Points on a hilly landscape, in no order, each with its height.
From any point a ball rolls to the lowest of the 4 points nearest to it. It stops when none of these is lower. Distance is the straight distance between rows; heights are no part of it.
naf: [-34  33 -19   9  22  38   4  34  20  -1 -11  -2   4   4   4  47   9 -16
  13   9   0 -14  12   3   7  30  28   2  16 -17 -20  23  50  37 -38  -7
  -5   7]  h=488
Tusi: [ 36 -55  13 -16 -38 -36 -14 -27 -24  -8  22   5 -18  25  -3 -17  12   4
   4 -10 -21  -6   3  14 -20 -10 -30   3 -25  -3  30 -40 -32 -42  34  -3
  32   0]  h=373
bezof: [  3  25  14  15   8  -5   5 -30  -5  19  -8  -7   9 -19 -11 -27 -25   0
 -30  -3  17  23 -22 -22   5 -26  -4   2   6  33  -1  -7 -19  -8  18   8
 -32 -13]  h=130
vebe: [ -4   0   4 -12  -5   4  -9   7 -24   7  15   6  -4  11   0  -3   7  -4
   8  -3  10  15 -11   3 -22  17   1 -14 -13 -10   0   9   9 -25  -2  -4
 -11  -9]  h=501
lov: [ 19 -19   7   5  22 -15  23  -8  46 -24 -20  -4 -12 -12   3   7 -13  36
   0  11 -16 -18  26  -1  22 -39 -14  16  18  -5  -9 -13 -37  52   2  16
  24  13]  h=383
puz: [ 10 -18   3   7  31  -5  25   7  55 -20 -23  -4  -7 -17  10  13  -6  36
   4  14 -21 -28  31  -5  34 -34  -7  14  24  -6 -12   2 -22  60  -4  15
  34  19]  h=399
dira: [-30  34  -4  -3   7  21 -14   4 -19  12   5  13   2   5 -16   8   6 -26
  16  -5  28  24 -23  -8 -12  29  28  -3   1  -1 -14   4  40 -23 -23   0
 -28 -10]  h=227
zeni: [-16   4   4 -12  -4   1 -17   2 -31  14  14  14  -6  11  -6 -10   9 -10
  12  -4  18  24 -20   3 -23  25   7 -16 -10  -5  -5   4  17 -38  -8  -2
 -18 -14]  h=631
Lafab: [ 10  18   8   8  13  -1  12 -17  12   6  -7 -15  -2 -12   3 -14 -18   5
 -24   6   0  12  -1  -9   2 -23  -8   5   5  11  -6   1 -24  16  11   8
 -15  -8]  h=279
Vopag: [-28  51  -2  23  15  19   8  -1  19  16  -8  -5  24 -12  -7   8 -17 -20
 -27  -1   4   6  -2 -15  15  -6  18   4  18  25 -14  12  17  25  -8  -7
 -23   0]  h=143
Nav: [-24  23   3   0   4   6 -12  -7 -28  15   5  12   4   0 -14  -9   0 -13
   4  -5  26  26 -27  -5 -12  19  12  -9  -4   8 -12   0  19 -31 -10   2
 -32 -16]  h=348
rul: [-23  20 -16   6  18  28  10  33  19  -2  -9  -7   4   0  10  32   6  -3
   9  10  -2 -14  16   6   9  20  16  -2  12 -16 -16  24  32  39 -31  -4
   1   7]  h=560
bigo: [-32  23  -8 -15   4  26 -18  13 -19   9  10  22  -4  14 -10  18  16 -37
  30  -3  25  21 -21  -1 -18  43  36  -3  -3 -13 -15   5  54 -28 -30  -6
 -20  -6]  h=342
fum: [ 38 -29  29  -4  -1 -32   7 -39 -13  -3   3  -1 -28   8  -8 -25 -12  24
  -8   5   0  18  -1  -2 -24 -40 -29  12 -16   1  12 -38 -67  -9  33  11
  -6 -14]  h=291
modu: [-16  44   5  27  12   7  12 -15  24  19 -12  -3  29 -18 -11 -10 -31 -15
 -43   1   3  10  -8 -25  22 -27  14  10  18  48  -2   6  -6  22  12 -10
 -25   5]  h=297
Gapeg: [ 15   4   5   5  16  -2  20 -11  32  -6 -13 -15  -8 -13   6  -3 -17  16
 -19  11  -9   1  12  -4  12 -30 -10  12  13   3  -7  -1 -32  39   5  13
   2   0]  h=381
dufu: [-37  56   3  30   9  13  12  -1  23  22 -13  15  44 -11 -18  -2 -32 -26
 -36  -1   8  11 -11 -29  26 -25  32  10  22  62   5   5   9  22   7 -19
 -28  13]  h=476
bubug: [-35  55  -6  28  24  27  12   9  40  12 -15  -7  25 -12  -8  20 -18 -25
 -27   5 -10  -5   9 -12  29  -1  26   9  29  30 -15  21  21  48  -9 -16
 -12   9]  h=280
diban: [-23  13 -17  -5   7  31  -3  37   0  -6   0   7   0  15   6  38  17 -14
  24   3   4 -10   7  11  -7  39  24  -3   2 -27 -11  18  48  17 -35 -14
  -1   8]  h=680
Papes: [ -2  -9  11 -13  -8  -9 -11  -7 -33  18  15   7 -11   9  -4 -24   4  -1
   6  -4  13  28 -22   1 -26  12  -6 -17 -15  -2   4   1  -3 -44   8   1
 -15 -16]  h=394
genup: [-10  25   8  16   1  -7  -4 -26 -25  22  -6   5  12 -16 -21 -33 -23  -3
 -23  -5  29  31 -34 -16   3  -9   3  -2   3  37  -2 -13  -6 -30  10  11
 -38 -16]  h=233
dep: [ -4 -18   5 -18 -19  -7 -18   7 -32  12  22  13  -7  22   2  -7  14  -7
  11 -10   3  16 -10  11 -27  25  -1 -18 -18 -12   8   3  13 -42   1  -9
  -1  -7]  h=526
Vif: [-37  55  -7  16  14  27  -2   2   4  13  -6   5  20  -6 -16  15  -8 -30
  -7  -4  19  10 -14 -16   6   8  30   6  17  18 -15   5  41   4 -15  -5
 -27  -3]  h=100
nim: [ 23 -26   7 -15 -14 -11  -1  -1 -17  -4  11   0 -10  13   7 -10   6   8
   4  -1  -4   4   0   7 -19  -4 -14  -1 -17 -12  17  -5 -23 -17  12   1
   8  -6]  h=278
bivi: [ 12 -34 -10 -16 -32  -6 -16  16 -20 -10  17   4   0  20   9  11  21  -7
  15 -10 -18 -18   9  18 -10  23  -7 -10 -19 -20  15   2  19 -24   0 -14
  30  11]  h=546
dopas: [ 16 -41  -8 -19 -38 -11 -15   7 -21  -7  22   3  -3  20   8   5  19  -7
  14 -12 -18 -14   9  16  -9  17 -14  -9 -22 -17  21  -4   7 -31  10 -10
  29   5]  h=525
dezot: [ 19 -16  -2  -7   0  -2  12   8   5 -16  -3  -6  -7   0  13   1   4  16
   6   5  -5 -10  15   8  -1  -7  -9   6  -2 -13   5   4 -18  16   0   4
  16   2]  h=441
turo: [ 15 -34 -16  -8 -15  -2  -2  23   5 -25  -3   1   3   1  10  17  23   8
  23  -3 -17 -40  21  14  10  14  -6   1  -7 -23   9   8   8   7  -4  -6
  38  18]  h=393
ked: [ 27 -37   1  -5  -4 -20   9   3  17 -30  -8   2 -10  -3   4   2   9  26
  13   4 -14 -29  21   8  10 -21 -16  12   0 -15   9 -15 -29  21   6   5
  30  12]  h=443
koret: [-10 -10  -4 -18 -14   7 -17  21 -27   6  19  13  -1  25   1  12  18 -13
  18  -7   1   6  -5  14 -24  34   9 -15 -15 -19   3   9  32 -28 -13 -14
   3   1]  h=769
sos: [ 23 -56  -9 -17 -52 -26 -29 -21 -18  -7  28  -4  -6  22   7  -2  24 -15
  10 -14 -30 -18   8  19  -7  16 -28  -6 -22 -12  26 -30   6 -47  23 -10
  44   3]  h=514
Bomo: [ 19   7  17   4   9 -10  10 -32   0  10  -6 -11  -9 -11  -1 -27 -21   9
 -23   5   8  24 -11 -15  -7 -33 -13   5  -1  14   2 -13 -39  -1  21  13
 -22 -16]  h=220
gusu: [-28  29   3  17 -11  -9 -12 -23 -42  22  -7  21   8  -7 -29 -29 -20 -16
 -14  -5  42  40 -48  -9   4   9  13  -4   3  40  -2 -21  10 -44  -7  15
 -41 -18]  h=251
sike: [ 14 -32   4   4  24  -9  20  14  47 -28 -20   1  -3 -17   8  14   7  36
  20  10 -17 -43  34  -5  30 -30 -11  15  19 -18  -7  -4 -17  49   1  12
  43  24]  h=416
giv: [-29  44  -1  11  10  21  -5  -3  -9  12  -4   4  13  -9 -13   3  -7 -20
  -5  -5  24  18 -19 -13   1   9  22  -1   9  17 -16   1  28  -7 -13  -3
 -30  -8]  h=125
Paz: [ -4 -12 -15 -12 -10  14  -7  35 -10 -11   5   5   6  12  10  24  19   0
  23  -2  -6 -20  13  17  -6  30   8  -6  -9 -26   3  18  27   3 -18 -14
  16   8]  h=684
popub: [-38   2  -1 -20 -17  -9 -29  -6 -41  27  21  34 -14  19 -15 -19  16 -30
  25  -5  30  39 -45   8 -20  48  24 -15 -10  -3  -5 -10  34 -66 -21   1
 -23 -14]  h=486
fiv: [-10  27   7  10   8   1  -1 -18 -13  16  -4  -3   9 -13  -9 -20 -16  -4
 -18  -4  21  22 -21 -13  -2  -8   3  -4   4  25  -5  -2  -1 -16   7   7
 -31 -15]  h=194
pupo: [ 36 -30  28   0   2 -33  12 -35  -3 -12   1   0 -25   7  -6 -18 -15  30
  -7   5  -5   8   8   0 -18 -42 -29  16 -14  -2  11 -41 -69   8  29  12
  -1  -8]  h=306
ledi: [-31   5  -2 -20 -10   5 -25   6 -35  18  21  31 -10  21 -11  -3  19 -28
  26  -6  24  32 -32   6 -25  46  25 -13  -9 -12  -6  -1  42 -52 -23  -5
 -20  -8]  h=442
novu: [ 19 -46 -23  -8 -27  -6 -19  20   4 -25   4  -4   3   1   6  17  36  -7
  29  -9 -29 -52  23  20  17  28  -7  -2  -9 -24   6   4  26 -10   1 -10
  47  20]  h=471
gurev: [-16  16   0  -6   6  13  -7   8 -19   8   9   5   1   5  -2   2   5  -9
   9  -3  14  18 -12  -1 -18  22  10  -9  -5  -8  -9   9  21 -17 -13  -7
 -19 -10]  h=519
pode: [ 16 -46 -23  -1   0  -3  -9  32  27 -32 -13  -4   3 -13   6  21  38  10
  39  -7 -28 -72  32   2  29  10  -1   4   9 -30  -2   9  24  16   0  -8
  55  31]  h=410
tosu: [-26  44   3  18   8   9  -2 -14 -12  20  -6   8  24 -12 -19 -11 -18 -15
 -21  -7  27  24 -27 -17   8  -6  19   1  13  36  -6  -7  18 -14  -2   3
 -35  -8]  h=164
kem: [ 30 -29  10  -6  -9 -21  11 -10   4 -22  -1  -2 -14   3   5  -5   3  23
   5   3 -10 -11  14   7  -3 -24 -22  13  -8 -11  13 -21 -43   8  13   6
  17   3]  h=371
bufum: [ 22 -29  -4 -14 -19  -6  -2  11  -8 -14   7  -1  -5   9  10   3  12   8
  11  -3 -10 -16  12  12  -7   1 -14   0 -12 -16  14   1 -12  -3   5  -3
  24   5]  h=516
Fina: [-41  62 -10  26  21  34   5   9  26  12 -12  -1  24  -8 -11  29 -10 -31
 -15   3   3  -1   2 -17  20   6  36   8  25  22 -14  14  38  34 -16 -14
 -19   8]  h=275
kuf: [ 12   1   4  -5   7   0  10  -2   4  -3  -2 -11  -6  -2  11  -4  -5  12
  -6   6   2   2   5   0  -7 -12 -11   1  -1  -8   2   6 -21  13   3   6
  -1  -6]  h=349
dudi: [  4  12   7  -1   8   4   1  -8 -11   7   2  -6  -2  -7   1 -14  -8   3
  -7   1  11  15 -10  -4 -13  -4  -7  -6  -4   1  -3   3 -10  -8   4   4
 -18 -14]  h=261
pomos: [ 30 -31  19 -15 -13 -25  -1 -20 -22  -3  12   2 -19  14   2 -21   1  10
   1  -1  -3  13  -6   3 -25 -18 -21  -1 -20  -6  19 -17 -39 -26  26   8
   4  -9]  h=271
Tuzap: [  2 -26 -22  -5 -15   8 -11  39   1 -19   1   2   6   9  11  29  28   0
  28  -5 -14 -42  21  15   9  33   4  -6  -7 -29   5  18  33   6 -17 -13
  32  20]  h=563
rabem: [-26  29  -8  -3  10  29  -6  20  -7   4   4   5   2  10  -2  27  11 -21
  16   0  15   8  -6   1 -12  31  25  -2   2 -14 -15  14  42   3 -27  -8
 -15  -2]  h=632
les: [-26  50   2  26  16  16  10  -2  30  14 -11  -7  26 -18  -6   5 -23 -20
 -34   2  -3   4   1 -18  24 -14  19   9  22  37  -8  14   7  33   3 -12
 -19   4]  h=262
fanu: [ 33 -43  12 -12 -18 -27   1 -12 -11 -21   6   1 -14  12   2 -12   7  16
   7  -3 -13  -8   9  12 -14 -18 -24   9 -18 -12  20 -25 -39 -12  19   1
  23   4]  h=400
deru: [ 27 -41  -6 -11 -22 -17  -4   2  -3 -23   7  -2  -5   8   7   1  18   9
  15  -8 -17 -24  16  15  -2  -1 -16   7 -14 -16  20 -10 -13  -9  10  -4
  33  10]  h=527
Nop: [-16   0   9 -10  -9 -11 -17  -9 -40  21  16  16  -9   9 -11 -27   6  -7
   9  -4  23  33 -31   2 -22  23   3 -17 -14   5   0  -5   8 -55  -3   2
 -21 -18]  h=534
nuka: [-14   2 -19  -3   4  23   1  40   6 -11  -2   1   3   9  10  35  15   1
  21   4  -3 -18  14  11   1  30  13  -3   2 -24  -7  21  34  22 -32 -10
   8  10]  h=528
nevan: [ 18  -1  18  -4   3 -13   2 -28 -19  12   2  -3 -14  -5  -2 -32 -10   8
 -10   4  13  25 -18  -9 -17 -16 -16  -2 -11   9   4  -8 -34 -24  19  12
 -20 -17]  h=223
Rogor: [ 23 -41  -4  -1   4 -15  10  12  26 -33 -13   1  -3  -9   6   8  16  28
  22   1 -18 -45  27   5  20 -17 -13  13   4 -22   5  -7 -16  25   5   5
  41  22]  h=403
pifi: [ -6  14  -8  11  26  14  18   9  46  -3 -20 -18  -1 -15  11  16 -16  10
 -14  14 -16 -15  19   0  26 -14   0   5  26   3 -13  20  -4  55  -9   6
  11  10]  h=432
viles: [  1  15   9   3   8   1  -3 -13 -16  13   1  -5   0  -8  -4 -21 -13  -1
 -12  -2  15  23 -16  -8 -13  -3  -5  -6  -5  11  -5   1  -8 -16   6   7
 -26 -16]  h=229
pelu: [ 23 -40 -11  -5 -10 -11   1  18  14 -31  -7  -2  -3  -4   9  11  22  15
  24  -3 -18 -45  25  10  14  -1 -10   9  -2 -24   8  -2  -5  14   1  -1
  39  21]  h=419
sutu: [  4 -20 -18   2   8   9  10  36  27 -21 -14  -2   4  -7  17  26  16  20
  26   7 -13 -45  26   6  22   6   3   2  10 -23  -5  22  18  35 -18   1
  34  21]  h=219
met: [-16  19  -6   0   8  22  -1  19  -7   1   4   0   0   6   5  16   6  -7
   9   0   8   5   0   3 -11  21  12  -5  -2 -11 -13  15  24   5 -20  -6
 -14  -4]  h=682
Gav: [-24  43  -3  26  26  18  16   5  50  11 -20 -14  20 -20  -4   9 -20 -16
 -36   8 -17  -6  11 -11  34 -13  16   9  27  35 -12  23  -2  54   0 -14
  -7  12]  h=356
puzil: [ -1 -17  -7 -15 -17   7 -12  25 -17  -5  15   6   4  19   8  14  21  -7
  17  -5  -4  -9   7  13 -16  28   3  -9 -16 -22   9  10  24 -14 -12 -16
  11   4]  h=653
mika: [ 28  -5  18  -1   6 -14  13 -23   6  -5  -6 -12 -17  -3   3 -14 -16  18
 -13   8  -2  12   3  -4 -10 -33 -17   8  -2   1   3 -15 -48  12  17  13
  -5  -9]  h=265
gidef: [ -6  38   4  21  17   9  14 -14  30  14 -13 -16  17 -19  -1  -4 -25 -10
 -38   3  -5   6   1 -15  22 -25   8   8  19  32  -7   8 -10  32  10  -4
 -16   1]  h=384
nonez: [ 30 -53 -10 -12 -34 -24 -13  -7  -5 -28   9  -2  -8   7   2   1  25   1
  17 -10 -29 -36  20  17   4   3 -20   4 -14 -17  20 -23 -12 -17  19  -5
  43  13]  h=515
rizur: [ -1  23   0  11  18   8  16  -4  25   4 -11 -20   1 -14   6   2 -17   2
 -22   6  -4   2   6  -8  12 -17   0   4  13   9  -9  11 -11  32  -1   5
  -9  -2]  h=401
Zup: [-14  21   7   7   4  -3  -8 -17 -28  18   2   7   4  -8 -14 -24 -11  -4
  -9  -4  28  31 -31 -11  -7   4   3  -9  -1  20  -7  -6   5 -31   2   7
 -35 -16]  h=243
Bib: [ 13 -30   7 -19 -21 -12 -11  -2 -27   4  20   6  -7  21   6 -10  12  -1
   7  -5  -6   7  -5  11 -24   8 -11 -13 -21 -12  17  -2  -6 -38  11  -3
  10  -5]  h=325
teme: [  2  21   4  14  24   2  22 -15  45   4 -18 -20   2 -19   2  -2 -26   4
 -36   9 -16   1  10  -8  26 -33  -2  15  20  20 -11   8 -28  49   7   6
  -3   4]  h=453
teg: [-20  33  -8  13  20  24   9  14  24   4  -9 -12   6  -7   6  21  -6  -4
  -8   6  -3  -4  11  -2  12   7  12   0  17   0 -17  19  18  38 -17  -3
  -8   2]  h=462
dunik: [  7  -2  -3   6  28   5  23   5  53 -10 -25 -13  -4 -17  10  13 -12  26
  -6  17 -18 -19  24   0  29 -26  -5  10  23  -1 -13  11 -16  59  -6  13
  24  14]  h=408
degeb: [  1  12  -4   4  12  10  14   8  19  -4  -7 -15  -1  -9  11   7  -7  10
  -8   9  -3  -2   9   0   6  -7   0   1   7  -4  -7  14  -6  30  -8   3
  -2  -1]  h=461
vum: [ 15  10  18   7   7 -12   5 -37  -9  17  -6  -8  -6 -13  -8 -33 -24   6
 -24   0  16  27 -23 -19  -6 -26 -12   2  -3  23   2 -14 -34 -17  24  16
 -28 -17]  h=187
katib: [ 25 -57 -25 -10 -34 -18 -27  -4   7 -29   9 -13  -5  -1   1  10  36 -12
  26 -12 -41 -51  23  18  15  29 -20  -2  -9 -21   7 -15  20 -20  14 -10
  56  16]  h=500
vopo: [ 26 -42  10 -20 -29 -25 -10 -13 -29  -1  22   5 -14  23   5 -16  11   1
   7  -8 -12   5  -3  11 -23  -4 -20  -5 -23  -9  26 -18 -21 -41  26  -2
  21  -3]  h=361
Bepap: [ 27 -23  19 -12  -6 -20   7 -22 -15  -1   7  -2 -20   9   0 -22  -7  14
  -3   1   2  15  -5  -1 -22 -22 -21   3 -15  -5  13 -17 -44 -15  22   8
  -2  -8]  h=269
tafib: [  8 -18   3 -15 -14  -4  -7   8 -22  -1  13   5  -7  14   9  -4  12   1
  10  -3  -4   4  -1  10 -21  10  -8 -11 -16 -14   9   4  -1 -21   5  -6
   5  -1]  h=350
nuv: [-37  57  -2  27  18  25   9   5  28  16 -10   1  32 -12 -14  14 -18 -30
 -25   0   1   5  -3 -19  23  -6  29   8  23  37 -10  12  24  32  -6 -15
 -22   8]  h=221
zok: [ -9  39   8  22  10   2   7 -22   6  19  -9  -6  22 -19 -11 -20 -27  -7
 -35  -3  13  17 -16 -23  13 -24   8   4  11  40  -1  -1  -7   3  15  -1
 -31  -5]  h=6
zin: [-20 -23   0 -26 -26 -14 -29   3 -40  23  31  26  -9  32  -3 -10  20 -16
  18 -12   4  24 -22  14 -30  39  10 -25 -19 -11   7  -7  32 -64  -4 -12
  -2  -4]  h=732
tiri: [  7  -8  -8  -3   4   7  12  20  14 -14  -7  -8  -1  -4  15  13   2  15
   9   9  -7 -16  16   9   7  -1  -5   2   6 -17  -2  16  -3  27 -10   4
  14   5]  h=536
lutu: [ 27 -10  11   0  10 -15  18 -16  24 -15 -11  -9 -15  -6   5  -2 -14  25
  -7   9  -8  -3  15   0   4 -37 -18  12   2  -4  -1 -15 -46  33   9  14
   6  -1]  h=316
rakob: [ -2  31   5  13  15   7   9 -16  12  12 -10 -14   9 -17  -2  -9 -21  -3
 -28   1   5  13  -6 -13   7 -18   1   4   8  23  -7   3 -11  11   8   4
 -24  -8]  h=176
Dofar: [ 26 -24  12   3  13 -23  19 -12  31 -24 -15  -2 -14  -9   2   2  -5  35
   2  10 -14 -17  25   2  13 -38 -22  16   5  -8   0 -22 -47  41   7  13
  20   8]  h=358
Sadar: [-18  33 -10  19  24  18  13  10  39   6 -13 -17   9 -18   6  14 -14  -6
 -24   8 -14  -5  13  -6  25  -6  11   4  24  13 -15  21   4  48  -8  -1
  -4   5]  h=431
Vipif: [ 12 -31 -18  -5  -5   1   0  32  16 -23  -8  -2   3  -5  11  21  23  14
  27   0 -18 -46  25  10  17  13   0   3   3 -24   4  14  14  18  -8  -2
  40  20]  h=317
som: [ 24  -2  24   4   6 -22   2 -42 -17  14  -2  -6 -17  -8 -10 -39 -22  13
 -20   4  15  31 -20 -17 -13 -33 -20   5  -9  18   4 -21 -48 -26  31  19
 -23 -20]  h=225
buna: [-15  41   4  17  13  12   4 -10   0  15  -5  -5  17 -14  -9  -7 -15 -10
 -22  -3  13  16 -13 -14   5  -8  10   2  11  26  -8   2   7   2   1   0
 -31  -8]  h=139
Roz: [  1 -31  -4 -22 -33  -5 -24  11 -31   4  29  11  -2  28   8   4  20 -13
  14 -11 -10  -1   1  18 -22  29  -4 -21 -22 -15  16   0  25 -44   2 -17
  17   4]  h=504
dezor: [-16  37   8  24   3  -5   2 -23 -10  23 -11   8  25 -16 -20 -27 -31  -6
 -35  -7  26  27 -29 -22  12 -21  12   3  12  52   4 -11  -2 -16  12   4
 -38  -7]  h=123
nonu: [ 20   0   8  -2   8  -3  12 -12   7  -4  -5 -13 -10  -5   7  -9 -12  14
  -9   7   0   7   4  -2  -5 -23 -14   4   0  -3   0   0 -30  14   7   9
  -4  -6]  h=313
suza: [-28  37   0  15  -4   2  -8 -17 -31  17  -3  15  15  -8 -25 -18 -16 -17
 -11  -6  35  32 -40 -12   4   8  18  -2   5  32  -6 -10  19 -36  -6   9
 -38 -13]  h=200
Gifo: [ 19 -12  13 -11  -3 -10   0 -12 -19   2  10  -2 -14   7   3 -21  -2   9
   0   2   4  16  -8  -1 -21 -10 -16  -4 -13  -4   8  -2 -28 -18  14   6
  -5 -12]  h=250
Gem: [-11  13  -9   2  10  20   4  26   4  -3  -2  -6   3   3   9  21   5   2
   7   4   3  -7   9   6  -1  17   8  -6   3 -15 -10  20  18  22 -22  -3
  -2  -2]  h=674
zuf: [ -9  10 -13   8  23  17  16  21  35  -5 -17 -13   2 -12  13  24  -4  13
  -3  12 -11 -18  20   3  21  -1   7   1  22  -8 -14  24  10  50 -20   6
  12   9]  h=464
gup: [ -3  -8 -15   0   8  15   9  36  15 -15  -9  -3   3  -1  16  27  10  13
  16   7  -8 -29  20   9  12  13   5  -4   6 -22  -5  22  17  33 -23  -1
  19  14]  h=322
Tal: [-39  52 -15   8  18  40  -2  17  10   7  -4   2   8   4  -7  37   4 -36
  12   1  14   9  -6  -8   2  25  38   6  17  -1 -20  12  53  16 -31  -6
 -22   1]  h=479
tize: [-14 -12   4 -19 -16  -5 -21   3 -38  16  25  19  -7  24  -2  -7  17 -12
  16  -7  11  23 -20  10 -27  32   6 -19 -17 -12   5   2  21 -52  -3  -7
  -9  -9]  h=644
fudi: [  6  -5  15  -4   0 -15  -8 -24 -30  18   6   2 -13  -2  -9 -36  -7   7
  -6   1  19  32 -26  -5 -19  -2 -12 -10 -12  11   3  -6 -21 -43  16  12
 -24 -20]  h=263
Nub: [-36  47 -15  15  23  34   6  21  24   5 -10  -6   8  -2   0  37  -2 -19
  -3   5   1  -6  10  -4  12  19  27   2  22  -1 -21  19  40  40 -27  -6
 -12   4]  h=366
vekal: [  0   4  -2  -6   1  13  -1  17 -10  -1   6  -2   0   6  10   9   6   4
   6   1   3   1   4   6 -10  14   3  -6  -5 -16  -4  14  10   3 -10  -2
  -5  -3]  h=775
zavut: [ -1 -40  -5 -24 -44 -14 -31   0 -35  10  33  10  -2  31   7  -1  19 -15
  10 -16 -16   3  -1  19 -19  30 -10 -20 -24 -15  21 -10  26 -59  11 -13
  24   2]  h=439
rem: [ 20 -53 -20 -17 -48 -15 -28  -6  -8 -16  20  -6  -1  13   6   8  29 -15
  16 -10 -33 -32  17  23   2  28 -22  -6 -21 -20  19 -18  19 -35  16 -12
  48  12]  h=509
lem: [  4   6  -6   5  17   8  17  11  27  -7 -14 -10  -2  -9  13  10  -5  13
  -5  12  -8 -10  17   2  13 -14  -3   3  12  -7  -9  15  -8  39 -10   8
   9   5]  h=487
Rodit: [-29  12   5 -10  -8  -5 -23  -6 -40  21  13  23  -9   9 -19 -17   8 -18
  13  -3  30  36 -38   1 -17  36  16 -13 -10   4  -6  -7  23 -52 -14   2
 -29 -20]  h=545
moko: [ 10 -19 -11  -8  -8   5   0  23   1 -16   3   0   0   5  13  11  14   9
  15   1  -9 -21  17  13  -1   9  -4  -1  -6 -21   7  13   5  10 -10  -3
  19   8]  h=505
retu: [ -3  10  12   8  -1 -12 -10 -28 -34  23   0   6  -4 -12 -15 -39 -15   0
 -13  -2  26  35 -35 -10  -7  -3  -6  -8  -8  26   0 -14 -14 -40  11  14
 -34 -22]  h=294
nin: [  8 -38   5 -25 -34 -18 -22  -5 -35  11  30  10  -9  28   8 -14  15  -5
   6 -12  -7  10  -6  13 -24  15 -11 -19 -24  -9  22  -8   5 -55  16  -8
  14  -3]  h=379
rafam: [-34  54  -2  22  11  21   3  -4   7  15  -7   4  26 -10 -18   7 -19 -24
 -19  -3  18  13 -15 -20  13  -5  31   6  18  34 -10   1  28   8  -8  -9
 -30   0]  h=45
zoda: [-20  37  -5   9  17  22   4   9  10   5  -3  -5  10  -5   1  15  -4 -12
  -9   0   7   3   1  -4   1   9  14  -2  11   4 -16  13  23  19 -13  -5
 -20  -3]  h=539
sanek: [ 25 -20  11  -9  -6 -13   7 -11  -8  -6   5  -3 -15   5   6 -13  -1  15
   1   3  -1   7   0   1 -15 -20 -19   5 -12  -8  10  -8 -37  -5  13   7
   5  -8]  h=273
pomit: [ 31 -50  -1 -18 -36 -23 -12 -11 -14 -18  13   0  -9  15   5  -3  18  -1
  12  -9 -25 -20  10  17  -8   4 -25   2 -22 -14  25 -22 -16 -28  19  -7
  36   8]  h=520
rigeg: [ -7  20  10  20  -4 -16  -1 -32 -29  29 -12   6  12 -17 -23 -44 -33   1
 -32  -5  32  35 -42 -20   8 -18   1  -1   3  49   8 -19 -16 -32  16  17
 -43 -16]  h=282
gozu: [ 16 -16  -2   0  11  -2  18  11  27 -20 -14  -6  -5  -9  13   9  -1  24
   8   9 -11 -21  21   4  14 -18  -9  10   9 -13  -1   5 -18  35  -4  10
  23   9]  h=475
purob: [ 18 -29   3   2  15 -12  19   5  40 -27 -16  -1  -5 -11   7   9   2  36
  13   9 -17 -33  28  -2  23 -29 -14  15  11 -15  -2  -7 -26  41  -1  12
  33  19]  h=417
Vof: [ 11 -26 -12   0  10   2  14  25  33 -24 -15  -2   2 -10  14  19  14  24
  20   8 -12 -43  28   3  25 -10  -4   7  12 -22  -3  14   2  37  -9   5
  39  22]  h=290
defen: [ 36 -31  20  -2   3 -31  15 -20  11 -23  -5   0 -20   4  -3  -7  -7  34
  -2   6 -10  -7  16   4  -3 -38 -26  19  -8  -6   9 -35 -60  23  17   8
  13   1]  h=333

Where does a ball stop that starts at each point below?
rem | sutu
Nop | zok
lov | zok
tiri | zok
Gapeg | zok
Paz | sutu
